A landscape with many peaks, sampled at points; each row gives a point and its height.
From any point a climber steps to the highest of the 2 points nearest to it. It stops when none of these is higher. Distance is the straight distance between rows; heights are no part of it.
(867): [  4  16  -8   4  28   7  -9  -9  -5 -13  -9 -18   7   3 -22  18   2   4
  29  -2  25   9]  height 2.13
(919): [ -6 -32   4 -18  20  -1  -8  14  17  -3  23  15  15 -11 -21   2 -16 -10
  -9   6  -8  10]  height 4.48
(504): [ -6   5  -6   7  -4   1  19   2 -16  -6  -4   5 -12  13  -3  -3   6  15
  12  -8   9  -2]  height 1.63
(413): [-13   5   8   6 -14  -8 -21   4  -4 -11  11   9  26 -30 -10 -27   7  -9
  -4  19   3   0]  height 4.25
(609): [-11 -21   5   6  -1  -2   5   0  10  -2   3  -3  -5   5  18   3 -15   4
 -13  -5 -12  -5]  height 2.96
(831): [ -3  -3  10   2 -28   3  -3   1   6  11  10   0  -9  -9  28  -8  -7 -15
 -18   4 -13  -4]  height 4.50
(803): [ -3 -15  16 -14  22   3 -19  14  11  -9  10 -19  20  -6   3  12 -12 -11
  -4   2 -20  -1]  height 1.61
(746): [ 28   7  -1   5 -30  -2   5  -9   3  26  -6   1 -32   5  33 -10  -8 -11
 -13   5  -1  -3]  height 3.13
(261): [ -5   9  -2  21 -32 -15 -17  -7  -5  -1   7   7  12 -19  10 -26   8  -4
  -9  17   5  -4]  height 4.49
(583): [ 14 -14   0  24 -33  -5   3  -9   0   1   1  15 -21   8  32 -14 -14   1
 -18   6  10  -6]  height 3.36
(860): [-12 -32   6  -1   4  -6  -2   6  21  -1  16   4   9  -6   5   2 -16  -4
 -12   2 -16   1]  height 2.23
(984): [  0   1  -7   5   2   9  23  -4 -22   6  -8 -14 -14  14  -6   5   9  16
  36 -20   9 -10]  height 0.30
(462): [ -3 -20   4 -18  21   0 -13   6   9 -11  13  12  18 -12 -29   3 -13  -7
 -10   9   2  11]  height 5.35
(222): [ 15  33 -18  23 -25 -12  -9  -4  -8  21  -7   1  -2 -10  14 -25  22 -13
   2  10   0   6]  height 3.26
(958): [  6 -30  -7  -7  15 -18  -6  -5  27   3   6  19  22   6 -18  21 -13  -1
 -20  -2   3   2]  height 3.48
(23): [ -2 -26  -1  10   7 -10   3  -6  21  -5  -3  -2   0  13  10  15 -19  11
 -16  -6  -9  -6]  height 3.94
(859): [ -9   2   3  -2  -2   4   3   4  -8  -5   1 -11  -3   4   6   6  -5   5
   5  -7  -4   0]  height 2.02
(836): [ -7  25   5 -12  11  17   6  13 -20  -7  -4  10  -2  -7  -8 -15  16   1
   9   1   7   6]  height 2.48
(981): [  4   2  -2 -16  31  10  -2  -9   3 -15  -8  10   7   2 -35  18  -2   7
  -1   1  21  11]  height 3.25
(179): [ -7  -2   1   1  -7   3  15   2  -9  -5  -1  -3 -13  11   4   0  -2  12
   3 -11   0  -5]  height 1.68
(655): [ -9 -14   6  12 -21 -13 -23  -5   6  -7  15  -7  19 -17   9  -9 -13  -6
 -10  12  -6  -4]  height 1.19
(585): [ -3  33  -3  -3   4   9   4  12 -21   2  -7   5  -1  -5  -2 -17  22  -4
  15  -2   4   9]  height 2.64
(58): [-10  -6   0  -9  13   1   1   2   0 -17   4   7   4  -1 -17   9  -8   8
  -5   1   4   7]  height 3.61
(683): [  1  18   1  -5  27  15 -16   1 -11 -20  -7 -14  11  -2 -19   9   0   1
  19   3  15  10]  height 2.03
(174): [ 15  38 -15   3   0  -1  15   2 -20  25 -15  -2  -8   0   1 -17  34 -12
  25  -4  -4   9]  height 2.92
(815): [  4 -11 -10  -5  15 -11  -8 -13  14 -11   1  23  17   3 -33  19  -5   5
 -12   7  22   6]  height 3.73
(439): [  6  -3 -10  -2  14 -11 -11 -13  18  -8  -7  -1  15  16 -17  33  -7   5
  -2  -4  18   0]  height 3.81
(193): [ -6  16 -13  15  16  -1 -14  -7  -7 -19 -10   7  15  -6 -20  -5   4   7
  16  10  22   9]  height 3.06
(405): [  4  25 -12   4 -10   0  21   4 -18  14  -8  13 -16   7   1 -17  27   3
  11  -5   5   4]  height 2.04
(237): [  4  17  -3 -11 -21   1  21   5  -5  21   0   6 -28   4   4 -13  20  -3
  -9   1 -10  -3]  height 2.26
(331): [-10  -9  12 -23  18  12  10   7  -7  -7  -2  -8  -4   6 -11  10  -6  13
   6 -11  -6  -5]  height 3.12
(225): [ 10 -19  -8  -5  13 -18  -7 -13  29   1  -4  13  24  16 -11  33  -9   2
 -18  -6   8  -3]  height 3.86
(171): [  9   2 -13   8  18  -4  -2 -14  10  -6 -12 -23   3  21 -11  34  -6   9
  22 -12  17  -2]  height 2.78
(49): [  8  11 -13  10  23   0  -1 -14   0  -9  -9 -22   2  13 -18  27   3   6
  33  -8  26   6]  height 2.37
(9): [-11  -9   7   2  -7  -9 -25   2   4 -12  15  -9  23 -18  -2  -3 -10  -8
  -6  11  -6   0]  height 1.35
(566): [-15  -6  11 -23  11  12  18  10  -8  -6   3   4  -9   3 -11   0  -1  12
   3  -9  -4  -6]  height 2.58
(271): [-10   2  13 -13   6   8  -2  11  -6  -8   6 -12   1  -1   4   4  -3  -1
   2  -4 -11  -1]  height 2.35
(618): [-12 -32   9  -4  10  -3 -15  11  22   0  19  -2  18 -11   2   3 -17 -12
  -9   6 -19   3]  height 1.84
(748): [ -8 -32  20   4   7   6 -10  15  28   8  14  -8  13 -13  27  -3 -13 -18
  -8   5 -30  -1]  height 1.51
(169): [  9  -4   8  -2 -23   4  18  -1   1  20  -3   2 -29  11  27  -6  -2   1
 -12  -7  -9 -11]  height 2.79
(999): [ 22  32 -14   8 -24  -7   3  -2  -2  23  -7  -7 -21  -6   9 -16  19 -17
  -6  11 -10   7]  height 3.29
(725): [ 11  17  -8  18 -34  -8  -4  -5  -6  13   3   7 -11  -7  19 -18  10  -9
 -11  11   3   1]  height 3.60
(47): [-12 -11  16 -22  -6  12  20  14  -1  11   8   4 -13   0   8  -4   4  -3
  -7  -9 -19 -11]  height 1.96
(500): [ -5   5  19 -24  12  17  -6  22 -11 -10  10 -13   5  -8   4   1   0  -9
   5  -3 -14  -3]  height 2.08
(969): [-13   9   2   8   0  -4 -21   1  -7 -18   3   6  25 -22 -13 -16   3  -1
   2  17   7   5]  height 3.84
(7): [ -1   2   3 -14  26  11   0  -2  -4  -7 -11 -26   1  13 -14  22  -6  13
  23 -13   5  -5]  height 5.44
(509): [ 15  22 -12  25 -30  -8  -5  -9 -12  15  -3  -1  -8  -3  21 -17  10  -7
   1   4   4   7]  height 3.43
(297): [  5   2   9 -12 -23   6  14   1   6  23   3  -2 -28   1  25  -6   4  -9
 -15  -1 -16  -9]  height 2.56
(469): [  8  -2  -7 -14  23   0  -7 -15  13 -11  -5  19  16   4 -36  23  -2   4
 -10   1  27   9]  height 3.40
(705): [  6 -24  -6  11  12 -15  -2 -13  28  -4  -9  -2  10  19   5  26 -18  11
 -17  -7  -3  -7]  height 5.00
(521): [ 12 -19 -11  10  10 -18  -6 -17  33   2 -11   3  18  22   1  36 -12   7
 -16  -8   8  -9]  height 4.29
(763): [ -2   4  -2 -12  24   7   5  -5  -1 -15  -7  -3   0   8 -26  17  -4  12
  10  -4  16   5]  height 3.78
(27): [ 19  20 -10  10 -31  -6   7  -4  -1  21  -2   3 -26   0  16 -17  14 -11
 -12   9  -3   4]  height 3.41
(332): [-15  -6  12 -24  -2  11  22  13  -9   1   8   9 -13   0  -2  -5   4   5
  -3  -8 -10  -6]  height 2.22
(263): [ -6  22   9 -11  19  21  -5  11 -18 -15  -5  18   7 -19 -13 -23  13  -3
   3   7   9  12]  height 2.30
(178): [-10   4   6  12 -27 -13 -20  -2  -1  -5  12   9  21 -27   2 -28   9  -9
  -8  20   0  -3]  height 4.62
(606): [  4  38 -13   6   3   5   4   7 -20  10 -12   6   1  -5   2 -21  29  -9
  24  -1   5  10]  height 2.77
(535): [  4   1  -4  30 -41 -16 -12 -13  -4   0   4  13   2 -10  18 -26   1  -2
 -13  17  11  -5]  height 5.05
(916): [  0  -9  -1   1  -1  11  23  -4 -18  14 -13 -18 -17  16  -1   7   4  22
  33 -25   0 -20]  height 0.51
(878): [  3   6   2 -16  31  14   2  -4  -5 -10 -12 -14  -1  10 -25  20  -2  12
  22  -9  15  -1]  height 4.42
(810): [ -8 -14  20 -17  -5  13  18   9   4  21  -2  -7 -17   4  21  -3   3   6
  -6 -12 -24 -18]  height 1.62
(986): [ -4  22  -6  11   6   5  -5   1 -20  -9  -4 -12   6  -1   0  -1   8   0
  26  -4   9   9]  height 2.42
(544): [ -6 -10  14  -8  18   3 -12   8  10  -6   1 -22  11   1  13  13 -13  -1
  -2  -5 -19  -3]  height 1.36
(70): [  7  -2 -12  38 -33 -13  -3 -12  -9  -5  -1  17  -5   3  17 -22   2   4
  -8  10  14  -2]  height 4.45
(85): [  3 -13  -7  31 -30  -9   0 -10  -3 -11   4  16 -12   8  16 -13  -7   6
 -15   7  13  -4]  height 3.87
(380): [ 28  33 -19  14 -13  -9  10  -6 -12  29 -13  -8 -18  -3   7 -16  28 -14
   9   4 -10  12]  height 3.16
(386): [ -5  -6  17 -22  22  10 -15  18  -3 -14  12 -11  15 -10  -3   6  -8 -12
   1   3 -15   0]  height 1.85
(367): [-10 -11  16 -15   4  12  16   8  -5  11  -7 -13 -13   8  11   3  -2  15
   6 -17 -18 -17]  height 1.24
(434): [ -6  -6  12 -21  27  10   2   4   0  -5  -9 -19   1  11 -11  21  -8  13
  12 -12  -7  -8]  height 4.07
(517): [ -8  19 -12  18   8   0  -2  -2 -12 -14  -6   0   7  -1  -7  -4   7   5
  21   2  17   9]  height 2.69
(125): [ 22  29 -13   5 -10  -1  16  -2 -22  28 -12 -11 -17   1   6 -11  30 -10
  22  -7  -7   9]  height 3.03
(997): [ 25   3  -2   6 -28   0  16  -8  -3  25  -8   0 -36  11  28  -9  -3  -1
  -7  -6  -1  -6]  height 3.01
(546): [ -2   7   0  11 -29  -3  -6  -3  -4   5   8   1  -5  -7  22 -12  -1  -7
 -12   5  -3  -1]  height 3.93
(185): [ -9 -31  -1  -2  11 -11  -1   2  19  -6  10   9  10   2  -7  11 -17   2
 -16   1 -10   1]  height 2.76
(993): [-11 -16  15  -4  -5   4   8   7  11   5   6  -5  -7  -2  25  -2 -11  -3
 -12  -5 -22  -5]  height 2.36
(61): [  9  -4 -14   8  12 -10  -2 -17  17  -8  -9 -11   6  23 -10  35  -8   9
   6 -10  17  -6]  height 3.28
(119): [ -8  14  -4   8  16   0 -21  -4  -6 -19  -7   8  24 -16 -21 -12   3   4
   6  15  16   8]  height 3.42
(1002): [  4 -11 -14   3  11 -13  -3 -13  15 -14  -3  12  13  15 -21  25  -7   9
  -8   0  18  -1]  height 4.43
(632): [ -8 -23  12  -2   1  -7 -25   9  13  -6  21  -6  24 -20   0  -2 -14 -17
  -5  10 -17  -1]  height 1.55
(437): [ -6 -13   8 -24  24   9  -2   9   2 -14   8   8   6  -8 -23   6 -10   0
  -7   3   0  10]  height 4.47
(10): [-10   8   5 -10  16  13  -4  10 -11 -18   3  15   8 -17 -19 -13   3  -1
  -1   9   8  11]  height 2.12
(682): [ -1  23  -1   3  20  13 -12   4 -20 -14  -6 -17   9  -3  -9   2   5  -2
  30  -1  12  11]  height 2.21
(772): [ -6  -9   5  -8   5  11  17   2  -9  10 -11 -18 -14  15   4   7  -4  22
  17 -22  -9 -20]  height 0.86
(528): [-10 -20  -4  -1   7  -8   4   1   8 -13   8  12   5   3 -13   8 -14   7
 -13   2   0   3]  height 2.90
(253): [  8  21 -10  -5 -16   1  26   3 -13  21  -7  10 -26   7  -3 -14  27   4
   2  -3  -3  -2]  height 2.15
(579): [  0 -25  -8  -9  14 -15  -8  -6  18  -6  10  23  19   0 -27  16 -12   1
 -17   5   7   6]  height 3.24
(665): [ 22  10  -4   6 -34  -4   4  -7   7  25   0   4 -30  -3  21 -14   3 -16
 -20  15  -6  -1]  height 3.27
(813): [  0   9   6 -13 -23   5  15   8  -1  19   5   2 -23   1  13  -7  12  -8
 -12  -1 -14  -5]  height 2.39
(873): [  1  12 -13  12 -10  -1  26   0 -19   4  -6  13 -16  13   1 -13  20  10
  14  -8  10   0]  height 1.89
(190): [ -5 -13   7  16 -27  -7 -15  -7   8  -1  11  -3   7 -14  23  -9 -17  -8
 -14   9  -6  -4]  height 1.03
(596): [-10 -25  21   2   2   6  -1  11  19   9   8  -9   2  -9  32  -1 -13 -10
 -11  -1 -27  -3]  height 1.90

Two climbers start at each pair of points below. Name the first point that both come to, or write none.
(748), (297) | none
(504), (836) | (27)
(10), (682) | none
(986), (263) | none

For each start below, name the point where the climber stops.
(683) | (178)
(916) | (7)
(984) | (27)
